The views of a scene show one set of named points, each view turned or mirrored, shifted and resized as a whole, with a little noise and some points left out.

Scene 1
View 1
(23): [-21  12   8  -9 -12  -2  13 -35   4 -16 -18   6 -10   0  25  12  -5 -12
   2   0   4   0  -5  15 -19  11  12  21]
(224): [ -2   6   5   0 -18   9   2 -27   9 -20   2  -4 -12  -5  18   6 -15  -9
   2  -2   1 -10   4  18  -5  20  17   6]
(88): [  7  -8  -7  11 -16   4  -5  -2   9 -15   6  -5   7   7   9  -5   0 -11
  -1  -1   0 -11  12  -5   6  14  10  -3]
(82): [ -7  -1  -2 -16 -13  -4  -1 -20   1 -25   0  -5  -7   6  21   5   1  -9
   4   2  -3  -2   9  11  -7   8  19  16]
(149): [  5  -9 -14 -11 -14  -7 -10   0   1 -28   6  -3   4  28  13  -5  24 -15
   3  -1  -9  -2  22  -5   8   1  23   7]
(76): [ -7  -5   1  -9 -15   3  -1 -17   3 -18   6 -14  -6 -12  18   5 -14  -5
   1   7  -4  -5   3  12 -10  13  15  11]
(92): [ -9 -17  -8 -11 -10  -8  -4  -4   1 -21   3 -12   9   4  14   1   8  -6
   3   6  -3   3  11   2  -4   0  10  15]
(31): [-12  -5   4   8 -13   1   6 -20  10 -10  -8  -4   3 -11  17   4  -9 -10
   2   2   8  -1  -1   9 -10  16  -1   9]
(159): [-13  -3  -2   1 -11  -3   1 -25  12 -27 -13   4   2  14  19   3  14 -17
   3  -4  11   1  10  16  -4  14   4   9]
(103): [ -7  -4  -2   8 -13  -3   1 -15  13 -18  -9   6   6  15  16  -1  12 -17
   2  -3   7  -2   9   4  -1  13   4   5]
(218): [ -4   7  -3 -20 -16   0  -2 -24   0 -28   0  -3 -15  11  22   4   2  -9
   2   0  -6  -3  10  16  -7  10  27  17]
(179): [  9   5  -6   1 -16   2  -4 -12   6 -21   2   4  -5  21  16  -4   8 -15
  -2  -4  -4 -10  15   0   6  12  19   1]
(70): [ -1 -11  -6  16 -12  -5  -3 -10  17 -25  -6   5  15  23  12  -7  22 -20
   3  -6  12  -1  18   2   7  10  -3  -2]
(247): [ -7   3   1   7 -14  -1  -1 -27  17 -28 -13   8  -1  18  19  -1  15 -18
   2  -9  12  -4  12  16   1  18   6   5]
(209): [-11 -16  -7  -3 -10  -9  -4 -11   8 -25  -5  -7  11   8  16   1  14 -12
   6   2   7   4  14   9  -2   7   3  12]
View 2
(31): [  4 -32 -14 -22 -12  18  -6  11 -13  14  21   5  11   3  16  10   7 -20
   2  -1   0  11   3 -27  -2 -15  -9 -19]
(92): [ 38   3   4 -21 -12   4  13  26   2  25  12 -23 -13  -6   2 -15 -11  19
  -5  -1 -16  21   3  -3  -3  -8  -8 -10]
(159): [  1 -21 -30 -35  -5  27  -9  14 -16   4  34 -15 -11  -8  -9   0  -4   7
   8  -3  -6  26 -19   4   6   6  12 -16]
(23): [-13 -49 -44 -20 -23  26   2  20 -16  21  30  -6  11 -12  26 -12 -24 -15
   7  21   3  -2 -18  -4  25  -9  17  -7]
(224): [  0 -18 -25 -12 -11  10  -4  20 -29   3  27 -12   8   5  13  11  -4 -37
 -12   7 -10 -14 -22   1   5 -22  -8   3]
(82): [ 16 -10 -21 -19 -14  10   7  28 -13  13  21 -26  -5  -7   7 -15 -22  -4
  -7  13 -11  -1 -15  13   9 -12  -1   1]
(179): [ -3  22 -17  -1   1   9   2   8 -21 -13  25 -22 -24  -3 -10  -3   2  -6
 -25   3 -27  13 -33   0  13  -2  -4 -11]
(218): [ 12  -7 -30 -16 -11  14   9  27 -19   8  28 -33  -7  -8   2 -17 -26 -11
 -13  13 -16 -10 -29  24  12 -13   2  10]
(70): [  3   5 -10 -31   5  24 -11   4  -6 -10  30  -8 -30  -4 -29   6  20  20
   0 -17 -16  53 -18 -13   1  18   4 -34]
(149): [ 24  33  -6 -12   2   6  12  21  -8  -3  18 -37 -41 -11 -23 -19  -6  25
 -20  -1 -32  31 -27  14   6   8  -6  -8]
(76): [ 23 -14  -7 -14 -14   2   6  27 -15  21  15 -12   8   3  18   0  -9 -24
  -9   8 -11 -11  -2  -4  -1 -24 -12   3]
(247): [-11 -20 -33 -35  -1  28 -17  12 -21 -11  43 -12 -13  -5 -17  10   7  -3
   3  -9  -8  25 -33   7   9   7  10 -16]
(103): [  0  -1 -20 -20  -1  20  -7   9 -19  -9  28 -14 -16  -3 -12   5  10   1
  -7  -4 -15  24 -25  -5   7   1   0 -16]
(88): [ 12  22   3  -3   2   4   1   8 -15  -6  19  -9 -15   5  -5   7  19  -9
 -20  -6 -25  22 -12 -23  -6 -10 -15 -18]
(209): [ 30 -17  -2 -35  -9  18   3  22   5  25  20 -12 -13  -7  -1 -11  -4  23
  11  -9  -7  33  10 -13  -4   2   2 -22]
View 3
(76): [ 17  -2 -20   2  -4  -2   8   8  20  -8  34  10  29 -16 -27   2   8   0
  -9  12  -2  -5  -2  19  -3  -3 -13 -11]
(88): [ 21  -2  15   0  -7  11 -10  -1   0  -9   5  14   9  -3   0  12  29  15
   4   2 -11  -8   2 -11   5  13  -6  23]
(159): [ -7 -12 -18 -20 -19 -11 -19  -8  13 -27   0  49   4   0 -17   5  -1  16
   7  22 -36   1  19  22  -6  18  -3  13]
(70): [ 11 -14  15 -17 -20   5 -25 -20 -11 -21 -13  43  -9  10   0   7  14  27
  22  13 -45  -4  20  -1  -7  22  -5  28]
(218): [-10   1 -33  -6  -5 -14 -19   8  27 -25  10  38  21  -8 -20  13  -8  10
 -25  19   4 -15  -1  19   6 -22   2   6]
(179): [  1   5  -1  -8  -5  -5 -27   3   8 -20 -10  26   5  -5  -3  18  15  18
  -6   5  -8 -13  -3  -6  13   3   8  32]
(209): [ 22 -19  -3 -11 -18   2 -10 -19   0 -22  13  39   3   6 -18   2   3  22
  12  20 -28 -10  16  18 -14  -7 -15   3]
(82): [  3  -2 -24  -7  -6 -10 -10   1  18 -21  17  34  16  -8 -25   6  -3   8
 -13  22  -6 -13   0  23  -4 -16   0   2]
(92): [ 31 -16  -1  -1  -8   3  -2 -12  -3 -21  19  32   3   2 -23  -2   7  19
   3  22 -11 -14   8  18 -15 -28 -12  -1]
(23): [-16  10 -46 -12 -12 -28  -7  21  32 -25  20  36  12 -16 -42  -7  -6  -2
  -1  28 -31  16  10  36 -14  12  16  -8]
(247): [-16 -10 -16 -20 -21 -12 -26  -8  16 -27  -8  44   5  -1  -6  12   2  16
   4  14 -38  -1  15  11   2  30  -1  22]
View 4
(103): [ -1   0   0   2   1  -3  13  -6   0  -4   9   3   6   7   2  -6 -13  10
   0 -14 -19   8  13  15   7  15   1 -10]
(31): [ 12  -6  15  -4 -10  -5   1  -8  -4  -9   0   3  -7   4   5   3  -1 -14
 -15 -22 -23 -10   9   3   6  12   1  11]
(224): [  8  -4   7   2 -23 -20  15   0   3 -10   3   6   6  11   5   2  -6   1
  -2 -16 -16 -16  -8  14   5  11 -10  13]
(23): [ -6  -4   1  -4 -28 -12   9 -25   3 -29   0  19  13  -6  -2  -7  -2 -10
   0 -18 -28 -15   6   9   9   9  11  25]
(88): [  5   1  -4   6   9  -7   5  13   5  10   4  -2  -2  14   6   2  -8   4
  -6 -16  -9   4  13   6   1  11 -12 -17]
(92): [-14  -9  -9   1   3 -15   2  -4   7  17  -1   3   3  10 -12  -5  -6 -27
 -13 -13 -17  -5  11   9   0  19   9 -10]
(82): [ -7  -4  -5  -1 -18 -21   9 -12   9  -8   1  10   9   4  -4  -4  -4 -13
  -4 -16 -19 -15   1  12   4  13   5  13]
(159): [ -5  -7   3  -5  -2  -2  15 -18  -4 -10  10   4   9   3  -4 -10 -13  -1
   1 -12 -29   4  11  18  13  18  14  -3]
(179): [ -6   6 -13   7   4 -12  13   5  10  -2   8   5  10   8   4  -8 -14  15
   6 -12  -9   5   9  16   1  10  -9 -15]
(209): [-12  -9  -2  -4   5  -7   7 -10  -3  11   7   0   1   9  -9  -7 -12 -19
 -12 -13 -26   2  14  15   7  20  12 -12]
(247): [  0  -4   4  -3  -2   0  19 -14  -7 -14  15   2   8   5   2  -9 -14  12
   5 -13 -27  11  12  22  14  17   6  -6]
(218): [-16  -5 -14   2 -19 -27  22  -7  13  -4   6  14  19   7  -7 -10 -11  -4
   6 -10 -14 -13  -5  21   3  14   2   5]
(76): [  1  -7   3   2 -18 -23   9   3   7   4  -2   5   0  11  -1   2  -4 -19
 -11 -17 -14 -22  -5   7   0  12  -5  10]
(149): [-24   1 -25   7  14 -13  11   3  15  18   8   4  12   8 -10 -11 -16  -2
   1  -8 -10  11  14  18   2  19   3 -28]
(70): [ -2  -2   3  -3  20  10   8  -9  -6   5  11  -5   1   8  -1  -7 -13   7
  -5 -13 -23  20  25  16  10  22   9 -25]

In a view up to two points have been moved. Name them for each view, in the order of its rows, or write none.
view 1: (103)
view 2: (209)
view 3: none
view 4: (82)
